Points on a hilly landscape, in no order, each with its height.
From any point a ball takes the steepest step (drop divided by distance) to one of its 2 nearest points. It stops when none of these is lower. Distance is the straight distance between rows; heights are no part of it.
j38: [  0  -5  12   1  16 -23  -9  16  -9  21  15  26  -1 -12   3  19  13 -32
   4 -25 -17  19   9]  h=3.04
j807: [ 33 -13   3  -6 -14  -3  19   3 -14   8  11  -5  -6  16  -1  19  -2  15
  -7  -4   8   1  17]  h=2.40
j53: [-32   2  -2  -3  12  -5 -18  -7  17 -13  19   1  10   2 -31 -34 -10  -5
 -14  35 -29  -5  -9]  h=6.14
j94: [-31 -11   7  -6 -38  17   9  10  40   2 -33   3  25  13  13 -11 -10  24
 -15 -11  -2 -32 -22]  h=5.06
j654: [-20  -4  15   2 -17  -1  -3  15   9  10  -7  28  14  -6  21   8   7 -13
   4  -9 -10 -10  -9]  h=7.01
j532: [ 40   5  28   9   1 -20  26  -5 -52  18  25 -13  -6 -16 -15  24 -26 -38
  -2  15  -6  24   8]  h=7.20
j813: [ 25  13   9   7  26   3  28   8 -40  10  15   5 -13  14 -20  34  -3 -14
  -1  -1  -5  16  24]  h=7.29
j545: [-19  -8  -6  -7  30 -41 -22  -1  24  12  23   5  15 -22 -15 -40  -8  -7
   3  -2  -7   6  -4]  h=4.98
j208: [ 31   6   5   7   3 -10  16  -7 -28  13  14   7  -7 -11  11  22  -8  -9
  17 -11   4   7  26]  h=6.66
j291: [ 36  17  20  10  10 -23  14   0 -52  16  32 -24  -6 -21 -29  18 -20 -48
  -5  18 -10  35 -13]  h=7.92
j399: [ 19  -2  26   9  10 -13   7   7 -39  10  24  -1  -9  -8 -22  25  -7 -50
 -13  16 -25  39   3]  h=8.13
j800: [-20  14  -5  10 -13  39   7   7   9  -3 -50   2  -2   6  35  10  22  27
   9 -19  37 -24 -13]  h=4.46
j644: [-11   5   0  20 -13  38  23  11 -19   4 -49   7 -24  25  22  39  22  23
  18 -20  23 -18  -4]  h=6.55
j93: [-28  27 -16  -2  23   2  -3  -5  32  -2 -24  14  20 -23  32 -24   1   5
  22 -11  18 -15   1]  h=3.36
j199: [  0   2 -14   8   4  23   7  -5  -5   0 -49 -13 -30  11  39  28  36  16
  28 -36  53  -2   4]  h=6.43
j240: [  1   4 -14 -14  12   1   1   4  20   3  -5   7   4   5   9  -7  13  21
   4 -16  12 -10  12]  h=4.53
j906: [ 31  29  -7   8  17  11  18  -9 -33 -14  20  -1  -7   3 -13  17  -8   1
   5  17   3   7  23]  h=6.73
j804: [-31  21   0   3 -10  17  -1  -6  13 -13  -3  23  15  -3  13  -7  -4  -2
   9  18 -17 -22  -2]  h=3.01
j682: [-23  -8   6  -5 -38  18   7  -2  28 -12 -11   9  17  15   2  -5 -14  16
 -13   3 -16 -28 -13]  h=4.97
j979: [ 33  28  -4   7  35  -3  17   3 -42  -1  28  -3  -5  -4 -26  19  -6 -13
   0   5  -3  20  16]  h=7.00
j607: [ -3 -19   8  -9  -4 -17   0  23   8  27  -2  18   4  -4  19  13  17  -2
   5 -35   1  -1   1]  h=2.38
j85: [-21   7  13   7   8  10   0  25  -6   6  -5  34   0  11   4  26  21 -22
   2 -12 -22  -1   1]  h=4.38
j193: [  6  -7  -7   0 -34  32  16 -12  12 -19 -19  -4  -7  28   5  11  -6  35
  -5  -2   8 -25   7]  h=5.22
j95: [ 10   7  10   5  11 -12  -6   2 -28   1  34   2  -4  -8 -21   9  -4 -31
  -8  21 -24  22   1]  h=7.50
j971: [ 20  -3  -7   0  16 -38 -17  -6 -17  17  44  -6   3 -40  -4 -11 -12 -20
  12 -12 -10  21  -3]  h=5.64
j497: [-56  10   2  -4   0   3  -4  -6  38 -12 -14  11  27   9  -9 -38 -17  -1
  -6  22 -25 -20 -14]  h=6.40
j954: [-20 -18   4  -5   4 -28 -27  -7  19  -2  23 -32  11  -1 -46 -59 -22  -3
 -28  42 -16   4 -27]  h=4.85
j137: [-16   0 -15  -1 -13  36   6 -10  24 -10 -59 -26 -14  16  34   3  28  28
   6 -23  56 -16  -6]  h=5.42
j316: [ 30  16 -11   2  -4  13  14 -16 -19 -19  16  -4  -3   6  -6   7 -10  14
   1  21   5  -5  17]  h=6.61
j982: [-20   7   2   1   2  17   5  19   3   2 -11  26   3  18   6  16  20   2
   0 -12 -10 -13   0]  h=4.72
j40: [ -1  10 -18 -10  13 -12  -9 -16  12  -6  23 -12  10 -11 -12 -37 -14  15
   1  23  -2  -5   3]  h=6.21
j439: [ 20  -2  -6   1  -9  26  22  -1 -11 -13  -3  -3 -12  35 -10  25  -1  28
 -10   1   2 -10  15]  h=6.12
j125: [ 22 -13  -5 -10 -33   3  12 -13   6  -4   2  -7   1   4  14   0 -11  24
  -1   4  11 -15  13]  h=2.33
j151: [  8  -6  26   8  -6 -10  13  10 -23  20   7  22  -7  -2  12  34   0 -33
   5  -9 -17  11  13]  h=7.48
j10: [ -9  14 -23  -7  40   2  -6   0  25   1 -24   8   3 -16  26  -6  23  10
  23 -41  31  -1   9]  h=4.65
j430: [-42  21   4   5  -7  15   0   8  22  -2 -21  24  27  -9  23 -12  -1  -2
   5   2  -6 -26 -15]  h=2.64
j574: [ 30  -8   3  -1  13   5  32   9 -29  23   0  -4 -22  24  -3  36   8  11
   4 -21  12   9  24]  h=3.03
j972: [ 11 -11 -10   4 -26  42  26  -7  -3 -17 -33 -10 -27  42   2  30   6  40
  -1 -10  17 -20   8]  h=5.27
j952: [ 38  10  18   4   7 -13  17  11 -48   4  28 -23   2   1 -41  18 -15 -35
 -21  25  -9  34 -15]  h=8.62
j295: [  1   0  -1  -6   9 -16  -9   2  -1   2  24   9   6  -9  -6  -4   2  -7
  -1   5 -15   4   7]  h=6.38
j292: [ -1 -15  -7  -6 -15  15  15  16   9  19 -28  -1 -14  24  21  18  26  34
   6 -29  18 -13  -2]  h=2.10
j501: [-14  -3  -2  16 -41  51  22   0   2 -17 -49   1 -15  33  10  30   0  36
   0 -13  11 -34 -15]  h=5.34
j57: [  6  31 -16   7  19   0  -3 -21 -14  -8  18  14  -5 -28  13   2  -2  -8
  29   3  -1  -1  22]  h=3.60
j709: [-22  -2  -1  -2 -43  37  16  -6  34 -14 -45  -5  12  14  18  -6 -11  36
  -9 -11  12 -34 -15]  h=5.13
j147: [ 30  -5   5  -9  19 -18  -1  22 -18   4  31 -12   1  10 -38   5   8  -5
 -25  -4  -4  23  -2]  h=6.00
j173: [ 25  -1  -7   2   3   2  14  -2  -9   9 -14   3 -16   1  29  23  12  13
  23 -28  26   0  25]  h=6.80
j61: [-35 -15  11  -8 -15   4   0  31  30  18 -26  15  19  15  10  -3  15  11
 -13 -25   0 -17 -23]  h=1.74
j583: [-44  -9  11  -8  -2  -5   0  25  47  14 -33  11  31  11   5 -28   0  10
 -16 -18  -1 -17 -19]  h=2.11
j78: [ 40  26 -25  -4  21 -17  -4 -11 -25  -8  37 -28   3 -28 -16 -15 -13   5
   8   7  16  13   0]  h=5.59
j128: [  3 -12  -6  -6  24 -46 -26  -1   5  14  37  -1   7 -36 -10 -27  -9 -17
   8 -13  -9  17  -5]  h=5.32
j326: [-15 -28  13 -11 -32   4  -2   5  24 -11   2   3   9  21 -19  -2  -8   3
 -30   7 -28  -8 -12]  h=2.81
j554: [ 11  19 -17   0  17  27   9  -8  -2 -19 -12   2 -15  15   7  13  16  18
  10  -4  19  -6  26]  h=5.09
j947: [ -7 -12   7   4  28 -34 -48   3  -9   1  29 -10  -6 -25 -36 -30   2 -38
 -12  22 -23  38 -23]  h=6.91
j694: [ -2 -12  14   2 -14  25  16  14 -14 -11   4  12  -7  37 -23  33  -2  -7
 -23   6 -31  -1   2]  h=5.85
j664: [-40 -19  12 -12  -7 -13  -5  10  50   5 -18   7  26  17 -13 -32  -7   6
 -22  -4 -14 -13 -15]  h=2.48
j356: [  6 -24   2  -7 -26   8  16  14   6  14 -10   1  -9  28   7  20  12  28
  -8 -20   2 -11   0]  h=2.24
j821: [ -7 -29  23  -2 -23  -4   2  21   0  13  -1  20  -1  16   3  26  10 -17
 -12 -11 -21   6  -4]  h=7.40
j213: [ 22 -18  10   4 -45  12  22  -9 -14 -10  10  -4  -3  20  -3  23 -24  10
 -14  14 -11 -14   6]  h=4.35
j578: [-22 -11  -1 -13  -2 -23  -5  -3  38   8   1  -1  22  -1   1 -38 -12   9
  -5   6  -5 -10  -4]  h=3.94
j352: [  3  27  -2  12  13  -9   0 -15 -25   4  27  19  -6 -26   9  11  -7 -28
  27   6 -20   5  16]  h=4.09
j16: [-10  10 -17  -3  25 -23 -23 -15   5   4  38 -24   7 -24 -24 -49 -22   0
   3  30  -8  -1 -12]  h=6.06
j219: [ -8  26 -11   3   2  10   0 -15   3 -14   4  18   6 -12  17  -3  -2   2
  22  10  -3 -13  14]  h=3.31
j65: [  7  -3  17   8  -1  17  25  10 -29   3   4  16 -10  27 -14  40  -2 -12
  -7   5 -20   5  15]  h=5.58
j477: [-24   1  -7  13 -31  54  16   2  12 -11 -63 -12 -11  25  20  15  16  43
  -2 -21  32 -29 -24]  h=5.26
j815: [ -2 -22  14  -6   9 -31 -19  18   1  14  19  16   1  -9  -8   2  11 -30
  -9 -11 -20  24   1]  h=1.61
j795: [-21 -35  16  -4  -1 -23 -35  -2  23 -10   9 -12   1  -1 -41 -42  -7 -20
 -32  37 -26  23 -27]  h=4.15
j221: [-25   5  -7 -12  -9  18  10  -1  44  -3 -42  -4  20  16  17 -25  -1  29
  -6  -8  16 -25  -5]  h=4.29
j393: [-24 -17  14  -7  12 -25 -23  16  21   7   8  20  10  -7  -9 -14  10 -22
  -9  -4 -22  11  -7]  h=2.96
j307: [ 42  -1  -3   3  11  -7  21  -7 -25  14   3  -1 -17  -6  15  27  -2   4
  20 -26  22  10  31]  h=6.75
j721: [ 23   5 -10   5 -11  25   9 -28  -7 -25 -27 -11 -22  13  27  18   4  15
  16   2  37 -12  29]  h=5.56
j705: [ -3  -3  -7  15 -14  33  17   0 -14   3 -58 -11 -34  24  32  33  32  28
  21 -25  45 -10  -5]  h=6.48
j176: [-32  11  -6  -7 -17  17   9 -11  41 -11 -30   1  25   5  15 -29 -17  21
   0   8   1 -30  -6]  h=4.22
j723: [-24  31  -9   7   9  20  -1  -2  18  -8 -31  18  14 -20  39  -5   8   4
  22 -12  24 -19   1]  h=3.19
j346: [ 14   1   6   7 -10   4  16   3 -17  12 -10  18  -8   3  28  28   5   2
  21 -16   9  -8  17]  h=6.78
j269: [ -2  -6  -7  -6 -41  28  13 -19  32 -20 -25  -8   5  16  13  -6 -14  34
  -5   2  10 -31   1]  h=5.19
j325: [-24  10  -3   0  33 -18 -24   2   7   0  24  19   7 -17 -17 -18   7 -23
   2   8 -25   9   1]  h=5.39
j190: [ 33   6  -3  13  20  12  24 -15 -32   4 -29  -7 -38   8  24  38   9   4
  32 -23  41   7  36]  h=6.31
j372: [-16  16 -19  -7  44  -4  -7   8  22   1  -6  22   9  -8   7  -8  20   7
  16 -30  10  -4  11]  h=4.77
j329: [-41 -30  17  -4   7 -27 -24   1  39  -5  -1   2  13   7 -31 -46  -9 -17
 -25  24 -27  10 -16]  h=3.45
j785: [ 11   9   0   3  15 -26 -33   7 -28  -1  40 -35  -3 -19 -44 -28  -7 -29
 -14  34 -14  25 -42]  h=5.62
j587: [-33  25 -13  -2  30  16  -3  15  23   1 -28  19  10   1  16  -6  24  12
   9 -21  16 -15   0]  h=4.90
j577: [-28  13 -15 -11  23 -16  -4  -5  45   3 -20   4  25 -11  16 -42 -10  12
  12  -5  12 -11   3]  h=3.54
j507: [-14 -10   1 -12  13 -25 -10  17  26  20  -1  19  16 -13  14 -11  10   1
   7 -30   3  -1   0]  h=2.74
j568: [  0 -14   9   2  -7 -10 -37   2 -15 -13  24 -38  -9  -8 -46 -29 -12 -29
 -30  53 -25  28 -47]  h=6.69
j843: [ -8   7  15  27 -18  29  21  19 -28  14 -43  19 -10  13  33  40  16   9
  21 -24  19 -20  -7]  h=6.63
j97: [ 22 -17  10  -1 -39   3   8  -6 -18 -14  28 -16   1  10 -25   8 -26  -3
 -27  30 -21   2 -12]  h=3.75
j873: [  1 -33  22  -5 -18  -2 -14  11  -2 -13  10   0  -4  15 -29  10   0 -28
 -36  20 -37  30 -13]  h=4.16
j569: [-17 -17   5  -2  24 -41 -35  -2  15   3  29 -21   6 -12 -43 -58 -11 -12
 -20  28 -12  17 -26]  h=4.54
j891: [ 24  -1   9   4   4 -31  -5  -4 -30  19  37   2  -3 -32  -2   9 -13 -34
   8  -4 -16  27   6]  h=6.13
j762: [-12  -1 -17  -2  -1  38  16   8  10  -2 -34  -3 -21  41  -2  21  29  41
  -2 -21  12 -16  -2]  h=4.95
j114: [ 37 -15   7  -6   4  -1  27  13 -27  17  17 -13 -11  26 -20  27  -2  10
 -16  -7   7  12  13]  h=2.70
j683: [ 16   9  -7  -5 -10   8   3 -11 -11 -20  29 -16   6   7 -29 -10 -16  13
 -18  32 -11  -4  -2]  h=6.42
j89: [  5   0  -1  -1  -9  18  12   4  -7 -12   7   9  -3  27 -17  16   1  12
 -14   7 -15  -7  10]  h=6.04
j438: [-28 -14  13   6 -53  31  11   7  21 -16 -24  12  13  18   2  15 -14  10
 -15  -7 -21 -33 -21]  h=4.82
j910: [ 47   3   4  -1  -2 -14  20   0 -35   9  25 -15  -3  -2 -10  17 -14  -2
  -4   5   7  14  13]  h=4.87
j456: [ 12   5  -3  -1   9 -16   1  -2  -7  11  18  16   3 -18  10   7   0  -8
  14 -13  -5   2  15]  h=6.54
j328: [  5  -2 -13  -5 -17  30   9 -15  16 -16 -40 -16 -17  19  28   9  18  29
   9 -14  41 -15  13]  h=5.37
j299: [ 39  16 -20   0  18   2   5 -23 -15 -15   7 -11 -13 -13  12   9  -3   8
  21  -7  29   8  31]  h=5.28
j697: [  3   0  -1   8  36 -40 -40  -1 -22  11  43 -16  -6 -40 -32 -24  -6 -38
  -3   9 -19  35 -23]  h=7.49
j993: [  9  19   9  17  11  21  26  -1 -33   5 -17  20 -20  15  10  41   5  -6
  23  -6   5  -7  30]  h=5.14
j630: [ 36  12  15  12  15 -22  19  -6 -44  21  28  -2 -10 -23  -8  23 -18 -35
  10  -5  -8  26  17]  h=6.71
j247: [ 13  22  11  21   0  10  21  -9 -36   0  -4  24 -12   0  16  31  -8 -16
  27   7  -4  -7  27]  h=4.93
j546: [ 27  14  -4  -2  -2  -7   2   2 -31  -8  38 -20   6   0 -33  -3 -14  -7
 -16  30  -9  10 -12]  h=6.65
j22: [ -5  -5 -13 -14  34 -30 -11   2  28   7  13   4  15 -13  -9 -33   1  10
   2 -14   5   2   5]  h=4.75
j880: [  3  18 -20  -1  25 -21 -20 -15  -8   2  42 -11   4 -32 -16 -29 -12  -5
  11  14  -7   6  -2]  h=5.87
j313: [-22  19 -10  -3  43 -11 -15   5  14   1  11  27  11 -12  -4 -12  12  -7
  13 -13  -8   0  10]  h=4.96
j930: [-31  11  -8  -3  -1  28   8   8  34   1 -53  -5  13   7  28 -13  17  30
   0 -22  35 -21 -12]  h=4.37
j210: [ 11  18 -22  -4  30 -19 -12 -13  -4   1  32   1   6 -34  -3 -16  -6  -2
  17  -6   1   8  10]  h=6.05
j854: [ 10  -6  24   5   5 -13   6  11 -25  14  17  14  -8  -2  -8  30   3 -41
  -6   0 -24  29  11]  h=7.85
j894: [ 15  14 -16  -4 -13   3   1 -32   5 -17   7  -7   2 -16  24 -13 -13  16
  18  18  13 -12  16]  h=5.44
j181: [ 25  14 -14  -3  -7   0   3 -19 -19 -13  31 -16   3 -10  -8 -11 -16  12
   0  27   2  -2   8]  h=6.53
j556: [-12  -8  11   6 -14  -2 -25 -10 -16  -7  29  -6  -7 -11 -18  -7 -12 -35
 -10  45 -40  18 -15]  h=4.51
j994: [  5 -14  16   7  -1 -19 -38  -1 -28   6  26 -19 -19 -30 -17  -8  -7 -52
 -10  41 -33  46 -24]  h=7.79
j339: [-11   9   7   5  12  -5  -2  18  -6  16   2  34   1  -9  15  22  17 -21
  15 -24 -12   1   8]  h=3.85
j749: [-18 -32  18  -6 -23   3 -16   7  17 -18   6   4   5  15 -29  -3  -2 -15
 -35  19 -40  13 -17]  h=3.37
j32: [-42 -21  13  -7  -3 -25 -11  -2  48   3  -7  -4  25  13 -24 -53 -20  -1
 -21  17 -22  -5 -16]  h=2.90
j922: [-42   0   0  -3  -5   7  -8 -13  31 -19   6  -2  17  13 -29 -36 -26   3
 -17  35 -35 -16 -13]  h=6.27
j625: [ 12  11 -11   8   8  16  -2 -16  -1 -10 -36  -4 -18 -13  48  17  19   1
  35 -31  52  -4  19]  h=2.91
j539: [-23   7  -3  -1   8   3   0  24  22  21 -32  17  16 -13  34  -3  21  12
  13 -37  24 -14 -12]  h=2.83
j631: [ 27  18 -23   0  32 -15  -4 -20 -13   0  20   5  -3 -37  11   0  -4  -4
  28 -29   9  14  22]  h=6.20
j403: [  5   2 -10  -9 -19  18   7 -17  14 -22  10 -11   9  14 -15 -13 -16  27
 -14  23  -9 -16   7]  h=6.33
j884: [  6  18   4  12  -7   4   7 -12 -25  -6  18  18  -3  -8   9  17  -9 -17
  16  19 -16  -2  17]  h=4.59
j805: [ 23  20  -4   4  13 -18  -8  -4 -36   2  44 -19   0 -21 -25  -4 -14 -22
  -1  23 -12  17  -9]  h=7.02
j825: [ 43  15 -15  -5  20 -35  -8   0 -30   7  45 -27   5 -32 -22 -12 -13  -8
   4  -5   7  20 -14]  h=5.90
j82: [  0   0 -22 -19   6   2   2 -19  42 -12 -23 -20   8   3  21 -29   2  28
   5  -7  35 -10  17]  h=2.53
j779: [ 17   3 -12   8  15  18  14 -10 -17   2 -35  -9 -38  13  27  33  26  12
  29 -31  45   5  23]  h=6.37
j483: [-36 -22  11   0  28 -42 -27  -1  34   5  11  -6  12  -2 -35 -61 -14 -13
 -15  22 -16  12 -16]  h=4.06
j659: [-23  15   2  13   4  19   3  29   0  19 -35  21   8  -9  36  16  26  11
  14 -34  26 -15 -15]  h=2.63
j412: [ 47  13 -23  -7  23 -11   2 -12 -16  -6  23 -19  -4 -17  -3  -3  -3  14
   8 -11  24  13  20]  h=5.40
j487: [ -4 -15  25   5 -26  -5   7  17 -10  21  -7  25   1   1  25  29   6 -18
   6 -14 -10  -3   0]  h=7.21
j337: [-14   2   4  12 -34  35  13  11   3   0 -43  10   2  11  30  16   8  25
   5 -17  18 -29 -12]  h=4.55
j140: [ 23  10  -9   4 -20  19  10 -29  -4 -24  -7  -6  -8   3  21   5  -9  17
  14  16  19 -16  24]  h=5.50
j879: [ 52   5   5  -4   4 -25  15  11 -37   9  34 -27   3  -5 -26  10 -14 -10
 -15   5   6  23  -5]  h=5.25
j586: [ -8 -20   6 -13 -21   3   4  13  19   5  -3   6   6  21  -4   3   4  16
 -19  -8 -11 -12  -3]  h=2.47
j104: [  2  15  10  21  -7  15  16   6 -22  10 -30  24 -10  -1  37  33  10   1
  30 -22  19 -15  11]  h=6.72
j8: [  5  12 -19  -1  32   4  -2   4   4   7 -20  12 -11 -10  28  15  26   8
  29 -50  27   3  14]  h=4.56
j845: [  5 -26  16  -5 -12 -25 -24   5  -4   2  26  -9   0 -10 -20 -12  -6 -27
 -21  25 -24  26 -15]  h=8.65
j899: [ -4  24 -13   6  11  13  -2  -6   8  -5 -30  12   1 -22  44   6  14   2
  31 -27  34 -12  12]  h=3.06
j996: [ 36  -1   1  11  12  16  34 -12 -36   4 -21  -9 -33  22   6  40   1  12
  19 -10  31   4  35]  h=6.26
j544: [ 16   1   7   2  -6 -14 -21   4 -32  -8  36 -36  -4  -7 -41 -14 -15 -31
 -24  46 -23  24 -39]  h=6.25
j760: [ -9  12   0   5  16  -6  -2  17  -2  20  -9  30   5 -19  29  17  20 -11
  26 -42   8  -4   3]  h=4.21
j283: [-41   7   4  -2   7  -8 -10  11  29   4 -10  24  24  -8  11 -19   3 -10
   3  -2 -11 -13 -11]  h=3.08
j986: [ 29 -19  -5 -10 -21   0  15  -3   2   9  -7 -10  -7  10  19  12   3  29
   5 -14  20  -8  17]  h=2.23
j360: [  7 -28  21  -6  -1  -8  -7  22  -8   1  11   5  -5  21 -28  18   9 -23
 -33   4 -27  28  -3]  h=4.88
j411: [-19 -10  -3 -10   5 -28 -15 -13  27   3  21 -19  17  -3 -27 -53 -24   8
 -14  29 -11  -4 -10]  h=5.04
j653: [ 22 -18  18   1  -8 -22 -19   7 -26   3  28 -19  -5 -15 -23   0  -7 -42
 -22  31 -25  42 -19]  h=8.34
j576: [  5  -5  -2  -5  10 -28 -25   2  -5  -2  37 -27   6  -9 -44 -38  -7  -7
 -24  31  -9  16 -29]  h=4.99
j24: [ 36  -9  15   0 -16 -10  17   2 -32   5  25 -12  -2   7 -14  20 -17 -13
 -16  16  -8  13   4]  h=4.52
j558: [ 30   1  -4   8  -7  25  26 -12 -23 -10 -11  -8 -23  28   2  30   0  21
   5   3  20  -6  26]  h=6.18
j505: [-14  -8  -2   6 -18  19  12  24   0  25 -45   0  -7  10  30  19  29  33
   9 -37  28 -14 -18]  h=2.25
j850: [-27  -7   2 -14 -26  -4   5  -9  43   1 -14  -4  27   5   3 -34 -21  16
  -9  12  -9 -23  -6]  h=4.11
j519: [-12   1  -1   5  -5  -8 -30 -14 -19   3  41 -24  -6 -22 -19 -23 -20 -26
  -5  48 -30   9 -24]  h=5.15
j498: [ -1  -3  -1   9 -14  12  11  14  -4  19 -40   4 -11  -1  44  23  23  18
  23 -36  38 -13  -6]  h=2.39
j174: [-17  -4  12  13 -52  37  16   6   6 -13 -34  14   9  12  22  21 -10  20
   0  -7   0 -36 -16]  h=4.66
j418: [  8 -21   6  -5 -51  13  12  -9   8 -15   8  -5   4  18  -9   6 -22  16
 -22  13 -19 -17  -5]  h=4.48
j716: [-19 -14   9  -6 -12   0   3  32  15  27 -22  17   8   8  21  12  23  12
  -1 -34   6 -15 -13]  h=2.04
j595: [-21  -1  -7 -12  12 -11  -1  15  36  16 -25  11  18  -6  23 -19  12  16
   8 -30  20 -12  -3]  h=2.98
j246: [ 13   5 -22  -5  14  11  -3 -25  15 -18 -23 -16 -17  -8  36   5  17   9
  23 -24  50   1  24]  h=2.79
j628: [-23   4  -8  -3   6  27   6  18  16   0 -23  14  -1  28   0  10  24  25
  -4 -19  -1 -16  -2]  h=4.86
j216: [ 13  -1 -22 -16  28 -14  -5  -2  21   2   5  -5   5  -6   1 -16  10  23
   5 -23  17   2  16]  h=4.61
j275: [ 19  22 -16   5  17  16   4 -19  -8 -18  -7   5 -14  -4  21  15   9   6
  24  -7  25  -2  30]  h=5.18
j133: [ -4  10   4   4 -15   2   4   3   1   7 -11  23   8 -13  35  11   5  -2
  22 -13   6 -16   4]  h=6.86
j473: [-27   0   6   0  15  -7 -23   4   7 -12  20  15   5   0 -26 -15   5 -21
 -13  24 -34   8  -9]  h=5.84
j91: [ 41   5   2  -8  12 -32  -2  20 -32   5  37 -27   6  -5 -39  -5  -4 -17
 -22   8   1  28 -22]  h=5.82
j893: [-45  -1   8  -2  21 -23 -23  10  30   6  -1  23  21  -9  -5 -29   4 -19
  -1   3 -20   0 -10]  h=3.63
j189: [ 24  21 -26  -5  12   3  -1 -29   2 -21  11 -13  -4 -19  12 -11  -5  13
  18   9  23   0  22]  h=5.38
j633: [ -2  -5   4  -6  -9   0  -4   1   3  -8  19   6   6  11 -17  -1  -2  -1
 -17  15 -20  -1   2]  h=6.19
j29: [-32  -2  -8 -10  25 -37  -6  -6  45  10  -7  -3  26  -2  -4 -58 -18  12
   3   1   2  -5  -1]  h=3.74
j817: [-10   9 -14  -9   5  16   4  -1  27  -6 -31  -1   3   3  24  -7  17  23
   8 -15  27 -14   7]  h=4.45
j612: [-11 -33  17   1  -8 -11 -44  -2   2 -12   8 -15 -10 -11 -32 -27  -3 -33
 -28  47 -39  39 -30]  h=4.49
j225: [ 12   4 -26 -15  19  -2  -6 -23  28 -13 -13 -16  -1 -16  25 -15   6  16
  18 -20  40   1  23]  h=2.66
j233: [ -5  11 -18 -10  -4   6   1 -26  24 -16   6 -12  11  -1  -4 -32 -16  22
  -2  26   1 -15   7]  h=6.28
j671: [-28  24   5  15 -14  24   1   9   6  -3 -30  25  20 -15  39   2   6   3
  15  -6  13 -26 -11]  h=2.97
j19: [ 27 -15  17  -3   9 -12   8  21 -28  10  22  -6  -5  14 -31  22   2 -23
 -27   2 -14  29   2]  h=5.57
j673: [ -8 -39  17  -9  -9 -27 -24  11  19   3  14   0   6   2 -23 -19   2 -16
 -27  12 -23  19 -12]  h=8.83
j280: [ 11  13  -7   8  25  -4   6   3 -11  18 -11  22 -11 -15  27  27  16  -7
  31 -51  13   6  21]  h=4.42
j632: [ -1 -24  13  -2 -41   1  -8 -11  -2 -12  23  -8   2   2 -14  -3 -22 -14
 -23  35 -33   3 -16]  h=3.26
j200: [-20 -26  18  -3 -34  -8 -20  -8  12  -5  12   0   4  -5  -6 -12 -16 -24
 -15  34 -39   7 -18]  h=2.57
j914: [  9   3 -19  -5  10  28  13  -3   2  -8 -20  -6 -21  31   2  19  25  33
   2 -12  20  -6  16]  h=5.02
j41: [ 32  20 -13   5  32 -16   1 -12 -29   6  30   4  -4 -28  -3  10  -8 -14
  19 -18   0  17  21]  h=6.36
j741: [-30   6  -2  11 -36  50  13   3  24 -11 -65 -12  10  11  27  -1   2  37
  -9 -17  34 -32 -26]  h=5.20
j373: [  2   9   6   7   6  19  18   9 -20   4  -5  21 -13  23   0  35  10  -1
   7  -5  -6  -4  18]  h=5.31
j90: [-16 -13  11   1  22 -20 -36   7   2  -9  22   4  -1  -6 -37 -21   7 -31
 -21  28 -30  28 -15]  h=6.34
j194: [ 13  -8 -14 -18 -16   0   6 -17  30  -6  -8 -17   8   2  16 -20  -7  34
  -3   1  21 -14  13]  h=2.44
j833: [ -6   7  -3   1   8 -16 -22 -10 -10  -1  41  -8   0 -21 -18 -22 -10 -17
  -3  32 -24   8  -9]  h=5.55
j722: [-29 -25  14   1 -12  -6 -35  -8   9  -9  12  -4  -2  -9 -17 -22  -9 -34
 -16  44 -43  18 -22]  h=3.53
j584: [ -1  -5 -14   5 -19  44  14 -14   5 -20 -48 -20 -32  37  18  24  22  33
   5 -13  38 -16   5]  h=5.33
j658: [ 20 -20  17   0 -29   4  16   1 -19  -3  17  -3   0  21 -17  21 -17  -4
 -23  16 -18   5   1]  h=4.10
j243: [  0 -12  10   7   3 -14 -49   0 -25   0  24 -35 -18 -25 -33 -26  -8 -42
 -19  51 -27  38 -44]  h=7.13

For each start below, name the point where the ball stops.
j813 -> j430
j216 -> j986
j147 -> j292
j694 -> j430
j438 -> j986
j653 -> j61
j137 -> j986
j697 -> j61
j497 -> j986

Call two points neighbours if one is among the 2 nearest of the other. Go from one point of each pair to the other, from neighbour to neighbour, staying as low as possible. Name the highest point that can't be avoided.
j61 / j200 -> j418
j430 / j986 -> j723
j430 / j815 -> j893
j61 / j292 -> j595
